Each row is a point on a tangle of strands that fork and nearly touch. The rows are in no order.
Two points are linked if the straight distance between their rows is under 65.6. Some points are linked to none.
(98): [-25 -10   9  -6 -21  -6 -12  -1   8   1 -18  -2 -13   8  -3 -11 -18  -3
 -17   0 -11  13  -1  11  -2 -17   1  -3  17  -7  -3  -9  -5  -1  -9   5
  -5]
(1395): [ -2  -3   1   1  -7   0   5  -1  -5  20  20  -6   1   8  10 -13  17  -3
   7   7   2 -15   0   1   2 -11  18  11  10  -7  14  -1  -1  18 -11   1
  -9]
(1483): [ 10  11 -11  -6  26   9   1  -1 -13   1  16  -3  11   2 -14   6  23  25
  12  -9  -5 -10  26  -4   7  11  -4  -1   2   0  29  -5   2   9   5   4
  16]
(467): [  5  16 -14   7  17  -2  -4 -10 -13  -2  10  -7   5   4   4  -6   1  18
  13  -8   6   0  -7  -2 -18  -7  26  10  16  13  10  13   7  12 -12  10
   8]
(264): [ 10 -10 -22   0  19  -9  18  -9   6  -8 -11   8   4   0  -2  -2   6 -17
   3   1   6  18  -7 -24  -7  -5  14   0   1  -6  10 -10  42 -16  -2  -9
  -3]
(331): [-20  -7  -1  21   9  -8   4  -2 -16 -13   0 -13   5 -21   7 -22   8  -2
   4 -17   5   6   1  -4  12   5  14  -8  -8  -7  14  -9  10 -10  24  -2
   1]
(1354): [  6  15   2   8   6  13  -4  -4   9  -2  -6   8  15 -15 -17 -14  -1 -20
   7 -14  -6  19   6  23   7 -11 -22  -5   1 -10 -30 -11  -5 -10   6  20
   6]
(39): [-22  15   9   5   6  -7  -7 -18 -13  -5  -1  -8  -1   8 -10  -3   5  21
  13 -12   2  11 -14   0   5   3  10   0  12  10  38   1  11  -7  22  10
   6]
(1499): [ -6   1 -16 -23 -10 -15   3   4   2   6  -7   2 -23   2   6  -3   5  -8
  -2  10 -11   4   8 -15 -29  -4 -15  15   9   1   3  15   8   2 -17 -14
  14]
(64): [-11  14  -2  10   2  -2   8   0  10 -15 -19   7 -24   7  -8  -4 -20  21
  17  -8  13   5   6   1  -7  -3  -5   0   1  -6  14  13  -3  15  14   5
  14]
(1185): [-18   6  13 -12   1  -3   1  10  -9 -19 -23  -4 -10  14   6  10 -27  21
   4 -10  16  -1 -19   7 -12  -6  15 -11   7  10   3   8 -12   4  -3  16
  -6]
(860): [ -5   9 -14   4  21  22  17  -4  -2 -10   3 -20  22 -21   0   3   0  17
  -6  -8   3  -3  14 -12  23   7 -13 -14 -10 -10  21 -20  11  -9  10   3
  -7]
(1508): [ -9  -5 -14  16  12   5  -9   6 -17   8   6 -22 -12 -18  16   3   3  18
 -13  -4  -1 -23   9  -8   9  23  13   7   5   1  12 -11  -8  13  -1   0
  10]
(487): [  8   8 -10  20   2  13  -3 -14   7   5 -18  -8   4 -13   1 -14   0 -10
  -9   2   3  -8   3 -12  -2  -1 -22 -14   7 -16 -34 -24 -18  -1 -17  -5
  10]
(198): [ -2   6  -7  -7   3  11   2  -7 -10 -11 -22   3   9  -8   3  15  -7  -6
  -2  -9  10  26 -28  -1  -3  -3 -24  -6  -3  -3 -24 -11  17  -9   8  26
   1]
(754): [ -5  12  -8  -4  10   6  32  -2  -1   0   9   7  14  13   0  10  10  -7
   7  -2  22   4 -12  -8   4  -7   8 -11   4 -20   4 -21  20 -22   2   3
 -27]
(1008): [ 11  11   9   2  -8   7  -2   8   4   4  19  -4   8  -9  -5  22   4   1
 -11  15  -3   2   7  18  21  10  -4   3 -11  12   5   3   7   7   6  14
 -13]
(1430): [ -3  -9 -11  17   1   5  11  -4  13   6  -6   2  -2  -6   6 -15  20 -12
  -1  13   8 -10  13 -25  20 -10   9  -9  10 -23   5 -19   5   1 -13 -17
 -11]
(776): [ -5  -3  -3  -3  -6  -1   3 -13  -5  -5  -5   2  15   4  15   8  -2 -20
  -1  -9  19  10 -21 -11  -6  -2 -17   2  -5 -15 -42 -20  -4 -14   3  15
 -21]
(590): [  4  16   8  -7 -17   5  -4  12  -8  -5 -14  -2  -9 -13  -7  -6  21  -2
   3   5   1   7  -7  15   2  -7 -12 -12   9  -5  -1  10   0  22   0  15
  12]
(1285): [-16   5   1   4  -4   8  20  -2   4  -9   9  22   2   9   3  13 -11  -3
   3  -5  12   1 -10   5  -4   3   5   9 -11  -3 -32  16 -24  -5   1  -4
 -21]
(1047): [ 13 -22   8 -22  16  -3   7  -1  -4   4  -4 -23   0  -6  -1  -7  -5   7
  -2 -11  -1  -5 -10  -5  -2 -17  13 -18  -6  31  21  -9  -4  23  -8  11
   3]
(1471): [  8  -2  -4   7  23  11  17   6   8 -16   5  -5  18  -6   2 -14  -1   5
   0  -2   0  -7   6  -2   4  -5  22 -17  -8  -1   7   4   0  -2  -5 -16
 -12]
(868): [-11 -16  12  10 -21 -11 -18  -7 -18  21  -2  -5 -19  -1  -2  -9   1  -1
   0  -1  -6 -14 -28   3   2  14  15  16   5  12  22   7 -12  -1  14  -7
  21]
(1295): [  8   6  -2 -13   3  -7  -8   5  11  15  13  21  -8  20  -2  18  -5   8
  13   0  -3  -2  26   3 -13   6 -22  15  -6  -1  -4   5   5  -6   2  -3
  14]
(646): [ 14   2 -15  13  19   2  -3 -23 -16   1   0   1   7  -7 -10 -14   3   2
  11  -9  -3   8 -14  -9 -12 -11  10  -3   3  18  -6  11   4  17  -6   1
  21]
(278): [ 19  -9 -10 -11  12 -10   6   3  10   2   2   6  13  -9  -8 -11   9 -28
  -1  -2   4  16   9 -10  -7 -15  13 -14   3  -6  -7 -15  24 -14 -11  -8
  -8]
(977): [ -6  -5   7  -7   2   0  12  29   6 -18  -3  -2   6   3   8  -1  -5  10
   1   1   9 -14  10   1  12  -4  17 -21   4 -15   3   1  -5   1   2  -5
 -24]
(774): [ -9  16   2  -3 -14   2  -6   9 -23   3  21   7   3  15  10   4  24  10
   8   4 -11 -18   4  11 -16  30 -11  28   3  -3  22   9   0  -6  -4  -3
  14]
(1057): [-10 -13  -5   2   2  -5  -8  -2   0  -2  -3  17  10  15   2   4  -5   7
  11   0  -5  11   9 -12  13  -8 -11  -7  -5 -17  11  -2  25 -16  17 -11
   2]
(857): [ -6  11  -8 -13  12  18   5 -14 -11 -10   5 -33  20 -11  10  -2  22  12
  -6   1  -8   2   4 -10   1   8 -23  -4  -7  -4  26 -10  14  -1  -6  -1
   3]
(725): [ 30   2 -14 -13  15  -1 -12  14  11   0   5  -9  13  -6   5  15  -6   9
  -5   8   6   0  19  -5  -4  -6  13  -6  11   0  -7  -1  12  11 -21   6
  -9]
(1050): [ -8  -2   4  -6   1   7   3   6 -13  18  17  31   3   9  -4  14   0  -6
   4 -10   1   2  -9  11  -1  -8   9  -2  -2  13 -27   9 -16  -5  -5   4
  -6]
(1292): [ -8   3   0   3   5  21   4  -7  10 -11  -6   1  19   5   7 -13 -10   1
  -4 -10  -4  -8   1  -2  -6  -3 -15  -7   1 -22 -36  -6 -28  -7 -13  -8
  -8]
(293): [ -1   4   1 -15   2 -20  -6  21   4 -26 -15  -5   1   7  18   3 -27  23
   6  -1   8   5  -2  -4 -15   0  15   3   5  13  15  20  16  -6   1   9
  -7]
(326): [-26  -3  -6   6  -3   4  25  -3   7   3  -9  -6 -39  -9   0 -11  11  -5
  -6   2  -2  -5   0  -8   0  -1   7   5   3  -2  26   1  -8   6  -4 -13
   8]
(252): [ 15  -9   3  10  -1   6 -25   0   7  10  -8 -15 -15  -2   1 -11  -5  11
  -9   7 -22 -18   2   5  -1  12 -10   2  14  -4   5 -10  -4  12  -6  -4
  25]
(1237): [ 23   7 -10   2   2 -11 -20  20   8   7   5   2   2   3   3   2  15   1
   2  10   4  -8  30   4   3  -2  12  -2  28 -25 -11 -13  11  -3 -14   2
  -4]
(1226): [ 21 -21  27 -11 -11 -12  -7  25   5  13  -2   2 -23  12   1   9 -19   2
   2  -2   3 -19  -5  22  -8  10   5   0  -5  12 -10 -15 -23   6   1  10
   6]
(886): [ -2  -6  -6   4  -5 -21   6   8  -7 -19  -9   1  -7 -16   7 -26  -6  -4
   7  -9   4  13  -2   3 -19  -8  20   8 -10  12   0  27   1   9   8  -1
   8]
(1538): [ -6 -18   6  -1   3   1   4 -10  -4   3  -4  12  15  28   4   0 -24  11
  22 -17  18  -5   6  -4  -1 -16  -6  -2 -18 -15 -23  -4 -23  10   6   3
  -5]
(104): [  6  15  -2  -9 -11  12  -3 -13   3  10  10 -24   6 -24 -21  -4  23 -13
 -20  13 -11  11  11   6  13   1 -10   8   4   2  25  -3  10  23  -9  10
  -5]
(728): [  3   9  -4   3  -2   3  -5  16  -6   0  18  -6  -3 -21 -16   6  -1  12
 -24   4 -16  -6  15  17  16  17  17  12   6  17  18  14   2  19   4  13
  -5]
(313): [ 17   2  -2   1 -12 -16 -10  14  22   4   5  26  -3  12 -11  14   7 -12
   6   9   4   6  16   6   9  -4   6   4  19 -12 -27   0   6 -11  -3   2
 -12]
(1211): [-18  -1 -12   9  -7   0 -10  -1 -26   2   5  -5  -5 -22  -3  -4  22   9
 -10  -2 -14  -6  15  -6  14  27  -8   9   2  -3  15   2   1  15  16   1
  15]
(176): [ 16  -7   4 -18  -1   7  -1   2  21  -6   4   5  11  11   3  30  -2   0
  -8  12   0   4   2  -7   6   2 -18  -3  -9   1 -23  -2  -2 -11  -4  -4
 -18]
(879): [ -3 -22  26  -3 -13  28  -3  -3   5   4   3   4  11   4  -6 -13 -19   0
 -13  -7 -20 -16  -8  18  13   0 -11   4 -16   1 -12  -3 -34  15  -1   0
  -3]
(318): [  0   0  -2   7  13 -15  -6 -17  -1  12  15   1  11  18   9  -5  -7  -8
  14  -9   3   2  -7   2 -29  -6  11  10  -4   7 -15  -3   0 -27  -7 -13
   4]
(1536): [-11  24 -22 -11  19  12   5   4  -3  -4   5  15  -7   2  -2  15 -11  12
  -1 -11   3   4   5  -4 -20   2  -1   1  18  -6 -16   6   4  -8 -16   1
   2]
(1169): [ -5  -4 -22  -2   5  -3  -3   3 -21  -3   4   5   2 -14   3 -15  28  -4
   0   2 -22  -7  19 -15  -4   9  -5   9   3  -1  17  17   9   3  -6 -17
  23]
(805): [ -4  -8  -2   4   1  -3   0   7  13 -22 -21  29 -12   1  -5  27 -25   2
  -9   1   0  15 -10  -6   5  13   1   1  -6  17 -17  13   3 -20   6  -3
  -3]
(1426): [ -5   3   5   1  -9  21  -6  -8   5  11  -2   9  16 -20 -22 -10  -2 -14
  -7  -8 -13   7  11  11  24 -12 -31  -3  -8  -4 -19   3 -18  14   7  12
   4]
(298): [  0  27 -16   4   8  13  -8  -4   3  -5  12   9   6   0  -6   6 -10  10
  -6   1  -8  11   1  11 -11  -5  12  17  21   6 -11  21   7   6 -20  11
   0]
(184): [ 16   9   8   8 -16   1  -6  19  11 -12  -5  -9   0 -22   8  12  12  -7
 -15  24   2   2  11  13  15  20  -8  -1  -9  -5 -12   1   4   2   0   4
  -9]
(518): [  3  12 -15   4  -2   4   8 -17  -6  -6  -3  -8   3  -8   0 -19  30 -18
   6  18 -14   0   8 -14  -7  -1 -12  12   6 -10  14  16   8  15 -18 -13
  15]
(770): [  8 -18   0   2   5   7 -13 -15 -13  26  20  10  23   2 -13  -3  14  -2
   3  -4 -14  -5   4 -11  20  -9  -5 -11  -9  10   1  -3   1   7   7  -5
   6]
(42): [  4   7 -11  -2   4 -21   7  -4   6 -14  -9 -18 -13  -9  11  18 -16  -1
  -1   7  19  20   4  -7 -12   9  -8   7 -14   8  10 -11  27  -6  10  13
  -4]
(806): [  5  10  -7   6  -3  15   4   4  14  13  -1  12  -7 -10 -21  -6   1 -10
  -5   5  -2  -2  25   5  14 -12  -8  -4   4 -19  -6   5 -11  17  -4  -4
   0]
(919): [ 27  -2  -1  12   3   1 -12   2  18  -2 -17  -5 -15  -7  -2  -7   1  -6
 -11  10  -6  -9   9   3  -9   7  -6  -9   4  -1 -23 -11 -15   0 -14 -11
  16]
(973): [ 14 -13   3 -13  18   5  -5   1 -17   3   1 -17  -4  -9  -1  -3   1  23
  -2 -10 -11 -18 -16  -6  -7  11   6  -7  -4  29  17   7  -9  24   2   1
  20]
(842): [-13  21  -5   0   1   8  20  13 -11  -4   1  12 -24  -1  -5  -1  24   6
   1   3   1  -8  -7   1  -4   2  20   0  20   5  24  14  -1   3 -12  -6
   6]
(312): [  3   0  -1 -12  -3  -6  -5  18 -17  10  16  15   3   3  12  10   8   1
  -6  -1  -4  -6 -14   7 -18   6  18   9  -3  27 -18  17  -5 -19 -14  -9
   2]
(695): [  8  -1  -6   1   0 -28  -5   3  11  -1  -2  21  -2  16  -2  -4  -3 -18
  20  -6   6  10  14  -4 -16  -5  -8   8  11 -19 -30  -2   9 -18   6   0
   3]
(1201): [ 10   3  12   5  11  -3  -6   6   6   6   4  17  -6   2 -25   2   0   4
   6 -13  -8   9  12  16   9   0  -6 -18  -7  16   7  -9   5 -16  18  -1
  18]
(214): [  6  -3  -9  -9  12  -6  13   5 -15 -12 -14  -1  -1 -11   9  23 -12  -4
  -3  -4  19  10 -19 -14  -7   4  -1 -17 -16  14  -9  -8  14  -9   7  12
  -7]
(1369): [-14   6  28 -14 -19  12   2  10  -1  -6  -3   7 -11  20   6  -1  -7  15
   4   1 -10 -13 -24  16 -13   9  -7   9   4   3  13  24 -13   1   2  -3
   6]
(849): [ 16   7  -6   8  -2   6  -4 -20  21  -9 -20   8  13   3 -11   0   1 -24
   0  17  -7  19 -11  -9   1  -8 -18   2  11 -13 -31   5   8  -6 -16  -2
   0]
(162): [-10  -1   4   4 -11   9  -8  -7   0   5  16 -11   6 -20 -11 -20  -7   0
 -26  -1 -24   2  -5  14   5   1  12  14   4  12   2  17  -8  21   1   7
  -6]
(26): [  4  -6   0  15  -4  -9  20  -5   6   6   3  29 -11  16  -9  -6   8  -9
  22   7   6  -3   6  -6  -4  -8   5   2 -14  -2   3  14  -3   1   8 -23
   6]
(152): [ -9 -12   6  -9  -1  -9  -1  -2  19 -22  -5  -7   5   6  16  19 -34  -3
  -7  -9  12  15   6   4   0   5 -14  12 -21  -4 -27 -13 -10 -16  17  16
 -29]
(1219): [-19  12   2   9  -1  -5 -14 -15  -3  -6   7   0   6  15   3  13  -9  13
   6  -1  -1  16   3   3   6   6 -13  13  -2  -5  22  -2  24 -22  19   7
   0]
(29): [  6   2   6 -10 -13  -1 -10  29  -4  -2 -16  11  -4 -10  -6  10  13   1
   5   2   8   6   9   7  17  -7 -10 -25   9 -19  -9  -5   6   6   7  14
   2]
(828): [ -1   5   4   0  12  -5  23   0  16  12  18 -24 -23   2   1   0  -5   1
  -5   4   2 -16   6   9  -6   5  23  14   1  18  33 -12  -4  -1  -9   1
  -7]
(1194): [ 18  14 -12   7  14  20  15  -6   3  12   7   8  14   2 -19   5  13   7
  18   2   8  -8  22  -4  17  -8 -11  -9  -6 -19  10  -3   1   6   2  -6
   5]
(650): [  0   7   4 -16   6  29  14   0  -5  14  19 -19  -6  -6  -2  -4   9  15
  -4  -3 -10 -28  -5   4  -2  14 -12   3   1  -6  22  -6 -18  19  -5   0
   6]
(421): [-14   0  28 -13 -17  -3  -8   8  -9   0 -18  -8 -23  13   4  15 -19  10
  -3   0   6  -5 -31  16  -6   5  -1  -1   3  18  18   0 -11   1   8  15
   5]
(1489): [ -1 -26  22  -8 -23 -10 -18   4   6  16  -9   2 -14  21   7  -3 -17  -6
   5   0  -6 -14   0  12  -5   1 -16  11   2 -16 -20 -13 -24   8   0   5
   8]
(248): [ -4   7  -9  -1  -2  -3  -2  -4  26 -22 -11 -10  -5   0   3  20 -28   2
 -19   2   9  18  -6   0  -4   4  -1   8  13  -7 -24 -10   4 -12  -5  15
 -26]
(383): [ 11   3  -1 -10  -9   2   1   2   3 -10  -6  -8  15  -2  12 -16  19  -6
  13  16   4  -4  10 -10  -4 -11 -13   1  -2 -28  -5  21   5  24  -9  -6
  -3]
(186): [ 16   5  -2 -15  11  11  -8  18  -3  -8  11  -5  22 -22 -13  -7  14  -2
  -2  -3 -13   4  30  10  10  -1   3  -2  -8  -6  16  25   9  11   1  -4
  -3]
(1033): [ -1  -8   0   6  -1 -20  -5  -7  12  -9 -11  11  -3  22   4   4 -30  11
   7   2   8  12  -9 -10 -13  -6  21  13  -3  18  16  17  11 -16   2 -12
   1]
(175): [-10  11  -2   5 -11   8   5 -12 -18  -3   1  11  -2  10  -6   8  19  20
  14   9  -1  -4  -9 -10  10   8  -8  10   0   1  27  26   5  22  12  -1
  10]
(290): [ -6  15 -12 -25   8   1   5   6  16 -10   1  -2  -8   6   1  -5  -3   1
  -9  -1 -10   4  13  -1 -30  -7  -3   2  19 -11  -9   7   1 -11 -21 -13
  -4]
(824): [ -5 -11   6  13  -5  -8 -21 -29 -23  20   9 -21   2   4   8   4   9   5
   1   4  -2  -8 -23  -8   4  12   5  14  -9  17  19  -2  -3   2  17  -1
  12]
(1381): [ -7   9  10   4  -3 -16   8  11  18  -2   2 -11 -23   6   1  -2 -14   3
  -5   2   6  -1   7  19  -8   7  13   4   1   7  12  -8  -3 -14   4  -2
  -8]
(466): [  2  -2  11   9  -8  -3 -20  -4   7  32  28   6   2   8 -19  -8   0  -8
  -3   2 -24  -7  18  21  16   1  -7  15  10  -5   3  -6  -1   2   9   7
   6]
(390): [ 23   7   5  11  12   8  25  -4  10   7   4 -21   5  -4 -10  10  -5  10
   8   8  18 -14   5   1  23  -4  -3 -17 -18  16  17 -18  -8  16   7  12
 -10]
(609): [  0  -7  -2  -6   0 -15 -10   0  -1  -5 -10  16   2  25  13   4 -10   8
  25  -8  11  -3  -1 -12 -20  -7  -8   4   4 -14 -28  12 -10   0  -1  -3
   7]
(794): [-10  -2  17  14 -12  -9   1   1  -2  18   7  -4  -9  -6  -3 -14  -4 -18
  -3 -12  13   4   2  23   5  -8   9 -10  -5  -1 -11 -29 -14  -2   8  13
  -8]
(1523): [ -8  10  12  -4 -21  -1  -8   2 -14  -1   7   8  -1  17   5   5   9  18
   6   8  -8  -7 -15   1  -3  19   1  26   0  15  36  28   8  -1   8  -3
  11]
(1364): [-14 -13   5  -1  -8   9  -4   0  -5 -11 -10   8  -4  -3  10  12 -10   2
 -17   3 -13   6 -19  -1  -1   9  -9  -1 -18  20 -10  18  -9  -9   4 -10
   3]
(1136): [-20 -13  -6   6  -2 -17  11   0 -16  -7  -7   7  -7 -10   9  -5   2 -11
   8  -6  11  14 -12 -10  -3  -5  18   0 -13   7  13  10  12 -10  15  -8
   0]
(985): [  0 -10  12   9 -11   7  -8 -12  15 -16 -15  11  11   7   2  -2  -3 -13
  -8  10 -18  15 -18   8   5  -3  -5   5   1   8 -29   9  -8 -15 -10  -8
  -6]
(1297): [  5 -13   7  30 -16   2 -24  -7  -1   9  -6 -10   2 -10   4 -24  -2  -3
  -7   7 -11 -12  -1   3  17   3  -4   3   6  -9 -14  -1 -12  26   3   5
  11]
(216): [-10  -7  -6  11  13   7  -4  -3  -9 -21   4 -16  28 -16  19  -6  -8   4
 -14  -3  -4   6  -2  -8  14   8   1  -5 -16  -8   8  -7  24 -15  16   0
 -14]
(573): [-12   5   9   5  -3  11   3 -15   5  14  15  -1  17  21   4  -9 -12   3
  12  -8   3  -7   3  11   1 -13 -16   5  -6 -18 -18  -5 -19   7   1   8
  -9]
(436): [ 40 -14  20 -12  -8 -12  -7  26  17   0  -4  -1   1   1  -2   7   0  -6
   3   9  10  -7  13  16   2  -3   3 -11  -9   5 -18  -4 -11  15  -1  10
  -6]
(887): [ -3 -12  -4   7 -13 -21   8  -2   9   4  -7  14 -19  22  11   8   2   0
  13  16  13  -6  -4 -20  -6   3  12  15  -5   0  12  13   1 -10   3 -27
   0]
(34): [-15 -20  11   1 -22 -15 -13 -13   5   7 -15   4  -4  21  14  -2 -13 -21
   1  11  -8  -2  -3 -11  -2  -3 -28  16   0 -13 -32  -1 -21  -3  -3  -7
   0]
(73): [ 14   1 -18 -18  27   2  -8  14  -4  -1  20 -12  17  -8   0   4   7  17
  -1  -5  -8  -5  32  -2  -1  -2  16   6   8   6  24   4  16  10 -13   4
   0]
(1486): [-11   5 -13  16   9  -3  -7 -32 -15   0   4   0   9   2  -4 -13  -4   4
  10  -4 -15   6  -6 -16 -10   2 -12  15  -3   8   2  22   4   8   4  -8
  21]
(444): [  4   2  26   5  -1 -12  -9 -10 -14  10   7 -21   0  11   1   3  12  11
  11  -1   6  -4 -23  12   9   7   5  -6  -4  21  29 -14   4  -4  22  13
   5]
(483): [ -1   2 -19  22   4 -11  -6  -5   5 -10 -12  -1 -15  -5   2   5 -18  16
  -7   9   0   9   2 -11  -1   6  19  16   7  15  19  11  19  -2  -3  -7
   8]
(507): [ 12   7   3 -14   7  18   6  10  13 -20  -6  -2  14   1  -6 -10   7   6
   4   8  -9  -1  10   4  -3  -9  -1  -8  -4 -13  13  30   1   6  -9 -20
  -3]
(343): [-12  -1   5  14  19  -5  -4 -14 -20  10  15  -4   7   6   5   4  -5  -1
  14 -20  12  -4 -16   6  -9   5  16  -7 -16  16   3  -8  -8 -25  13 -11
  12]
(1467): [-13  -9  14  19   3   2 -13  -7  -4   3  17  -3  16   4   1  -5 -11   5
  -9 -11 -13   1 -10  17  11   5  16  -2  -9  16   3  -2  -5 -22  12  -6
  -4]
(308): [  6   7   8   4   4  -6   8  13  13  -1   2   0 -12  -3  -8  -1  -8  -7
 -12  -7  10   3   8  20  -5  -2  18 -19   7   5 -20 -26 -14 -15  -8   5
 -12]
(1171): [  8   6   3   7   2 -10  -7   9  17 -14 -12  24 -11   1 -10  12  -8   1
   0   2  -5  18   7   7  -2  13  -6  -1  -2  14  -1   2  19 -30   9  -6
  12]
(1278): [ -5   0  15  -6  -2  25   7   0   6  -3   7 -25   1  -8   5  -6 -14  11
 -19  -1 -13 -15  -8  14  -1  13 -18  -2 -17   5   2  -2 -20  11   3   2
  -2]
(995): [ -3  -7  -3  -7 -16 -19   1 -15  -1  13  -7   1  -8   8   8  -7   2 -25
   2  16  -6   7  -5 -17 -17 -12 -23   7   0  -3 -18   6  -1   7 -13  -7
   9]
(599): [  7  10   8 -23  -6  24   6  -5   6  23  22 -25  -3 -17 -10 -11  13 -13
 -19   5 -10 -12   2   9  -3   2 -14   7   3  -2  18 -14  -6  21 -18   7
  -6]
(1402): [ 14  -1  13  -7 -18   0  -3  11  26 -20 -19 -11   7 -21  -3   0   1 -21
 -21   8   9  14   7   4  10   0 -10 -13  -3 -11 -25 -15  -3  -3  -5   6
 -26]
(356): [-16  -2   3 -10 -20 -10  -6 -10  16 -15 -13  -8  -5  18  11   9 -11  -4
 -14  12   2  17 -12  -7  -7 -10 -10   5  11 -15  -8  -7   7 -17  -2   3
 -24]
(987): [  5  13 -15  12  -1  20  10  -2  14  -7 -18  -1   5  -8  -7   7   7   0
 -13  15  11   1  -5 -14  20  -2   4 -16  20 -26  -3 -14   8  -6 -17  -6
 -18]
(758): [  3   8  -1   9  13  -5   8  -6  -1  -2   2   4 -20  -8 -20 -14  -2   8
  10 -17   0   1  10   6  -9   6  -4  -1 -11  16  13   8 -10   9  23  -2
  24]
(636): [ 19  -7   1   0   6   1   5  29   4  -2 -17  11   3 -17 -12   8   1  -3
   1  -8  15  -1  19   2  22  -2  -3 -35  -6 -14 -17 -26  -3  -9  10   6
  -3]
(837): [ 10  -5 -12   6  20  -7  -4  17 -10  -1 -11  -8 -23 -13   7   5  -9  20
   1  -8   7 -15   6  -6  -4   9  16 -10   4  18   5  -2  -7  15  -2   3
  19]
(864): [ 21   0  -7   3  -4   7  -1  -5  20 -12 -15   6  21   8 -12  16   3 -14
 -10  11  11  13 -17 -13  15  -5   4  -8  18 -22 -22 -10  21 -13  -6   4
 -26]
(240): [ -6 -18  -2 -12  -6  -1 -11  -3  -9  17  11  21  27   5  -3  -3   4 -19
   4   3 -12  10  11 -15  17 -24 -13  -9  -4  -9  -6   6  17   1   2  -5
  -6]
(1290): [  1  19  -9  -1  15  12   9 -13 -10 -21   5 -13  20   8  19   8  13  15
   9   8   4   1  -9  -9 -15  14 -12   4  -7  -5  12   0  20 -14  -8  -6
  -1]
(982): [ -1 -12   5 -14   1   8  17   2  12   7 -13   3 -36   9 -13 -11  -2   1
   2  -1 -10 -12  -7  -1 -11  -8   0  -4   7   4  26   3 -13  16  -7 -13
  19]
(1175): [  7  15  -9  10   5  19   9  -8  -2  -5  -6 -10   5 -11  -5  12   2   5
 -15  14   7   8 -19  -6  17  -7  11 -18  12   7   8  -9  10   6 -14  10
 -13]
(23): [ -8  13  -8  40   2  -7 -11 -20  -8   5  12   7   1   6   1  -7  -1   1
  11   1  -6  -4   7   4  -4  17   0  26  -2  -2  -3  10  -2  -7   8  -7
  19]
(1413): [  1  -2 -15 -11  13  -2  11  -4 -22   7  13   1  16 -22   4 -11  14 -23
   2 -15   8  16  -4 -11 -11 -12   8  -7  -7   5  -7  -7  20   1  -6   8
  -4]
(574): [-25   9  -1   3  -7  13  10 -10 -10   7  -4   8 -14  10  -8   5 -11  20
  12  -9   7  -5  -9  -1   4  -5 -14   3  -3  -7   8  17 -16  23  14   6
  11]
(533): [  0 -10   3  -5   2  -8 -11  12 -11  10   8  -5   3  -5  20   1   6   1
   0  -5   1  -6   9   1  -5   8  -7  -8 -11   1  -9 -12   1  -7   6  -3
   4]
(827): [ -2  -5  -8  -1  -3  -8  -6   5 -28  16  18  -4  -3 -13   6  -7  20  -5
 -12  -2 -17  -6 -11   3 -12  14  20  14  -1  30   8   7   0 -16 -10 -14
  15]
(11): [  4 -17   8   4 -15 -14 -26  13  -6  19 -10 -12 -25   2  14  -3  -6   6
  -3   5  -7 -19 -11   6  -9  17   7  11  14   1  10 -11  -5  -9  -3  -6
  24]
(450): [  8  10  -8 -17   1  -6  37  10   5 -22   0  11   2   7  -4  18  18 -11
   9   4  25   3 -17 -18  -8   5   4  -8  -2 -12  -5   6  17 -13   4  -6
 -25]
(1532): [ -6  -6  -5 -15   7 -19 -10   0  -7  23  19  13  -1  16   2  -2 -11  -1
  16 -17  -4   3  14   1 -25  -9   0  16  -8  13   3   9   4 -14   4  -8
  14]
(410): [  5  -2  13  -6  -9   2 -12  15   6 -13  -8   6  24 -22   2 -13   6 -25
  -4  -9   0  21   4  19  11 -10  -6  -9  -2 -12 -36 -11   2  -7   1  20
 -16]
(57): [  3  13  10  -3  -6  -2  15   7   2 -26 -11 -18  -4 -14   5 -19   2   1
   0   2   5   7 -13  14 -15  -6   6  -7  -7  10   5  16  -3  19  -2   9
  -2]
(338): [-12  -8  -5   7   3 -11   4 -11 -11  14   7  11  11  18   9   6   0 -11
  20  -6  21   8  -4 -11   7 -14   5  -3  -3 -22   2 -20  20 -18  16   2
 -12]
(1120): [ -8  -3   2 -19 -14  -9  -1  15   5   4 -17   0 -19  -6  -5 -19  12 -18
 -11   1  -4   6   4   3  -7 -21   7 -19  25 -11  -2 -14  -1   2 -17  -1
  -2]
(126): [ 12  -4   2  -1  20  -2  27   2  12  18  19 -16 -14  -2  -1   0  11  -2
   9  -2  13 -18  21  -2   8  -4  11   0 -13  11  25 -22  -5  14   1   7
  -3]
(1250): [-22  -6 -22   6   9   4   6  -6 -18  13   8  -1   0 -19  18  -9  18 -15
  -6  -5   7  -4   3 -28   3  -5  11   0   7 -10   0 -15   9  -1 -16  -5
  -7]
(20): [-29 -11  14   8 -13  16 -16 -14 -10   9  11   0  15   1  -6 -11 -11   3
 -17  -9 -21   0 -17  12  18  -6   2   4   2   4  -2   7 -16   3   8   3
  -8]
(832): [ 34 -17   6 -16   5   3  -5   9   6   9  -6  -4   0  -9 -19  -5  -1  -5
  -2  -2  -2   0  11   5   3 -18   7 -17  -7  15   5   1  -7  30  -9   3
   8]
(1102): [  2   8   6  17   4   4  15 -12  -5  -1  -5 -25 -10  -3   3  14   3  11
   0  13  12  -9 -20  -3  17   6   5 -11  -6  21  25 -15  -1   6   7  12
  -6]
(1031): [-22  -7   6   0 -16 -12  14  -1   5  -1   4  12  -8  25  10  13 -14   0
   5   6  21  -7 -10  -4  -6  -2  18  13  -9  -6   0  17 -19  -9   7 -17
 -23]
(221): [ 12 -14   3 -11   2  -2  12  28   4 -30 -19  15   8   1  -7  14  -9   4
  -2  -8  14  -6   4  -9  13   3   9 -28  -2  -9 -26  -3 -12  -7   2  -1
 -19]
(329): [-18 -20  10 -10 -12  -5 -18  -6  -4  -8  -6   3  13  10  30  12 -10 -10
   3  -6   1   7  -6  -1   2  -1 -26  14 -17 -10 -37  -6 -15 -16  14   7
 -15]
(359): [ -1  -7  -1   2  -8  -5 -23 -16 -18  33  20   4  11   8 -12   0  20  -6
  -3  10 -28  -5   1  -5  16   3  -9   9  15   4  12  -6  10   3  -3  -2
  13]
(1482): [  7  14  -3   3   0   6  30  -2   8   1   1  21 -20   6 -14   6  16  -8
   5  12   8  -1 -11  -1 -10  -4  12  -9   0  12   2  11  -8   1 -12 -19
   1]

A fork is a point with three links, a tip a point with one. Leave the first point through the second and follow the links. Name the first fork or tip that comes.
(636) / (29) => (1290)
(1237) / (313) => (252)
(1136) / (886) => (507)
(162) / (728) => (73)
(64) / (758) => (987)
(383) / (518) => (34)

A fork is a point with three links. Follow the links from the first point to the second and name the forks in between, in order.
(390) / (1185) => (1102) (987) (1523)
(574) / (390) => (987) (1102)
(278) / (11) => (987) (1102) (444)
(1031) / (849) => (887) (1033) (1523)
(982) / (264) => (887) (1033) (1523) (987)
(860) / (1194) => (507) (73)
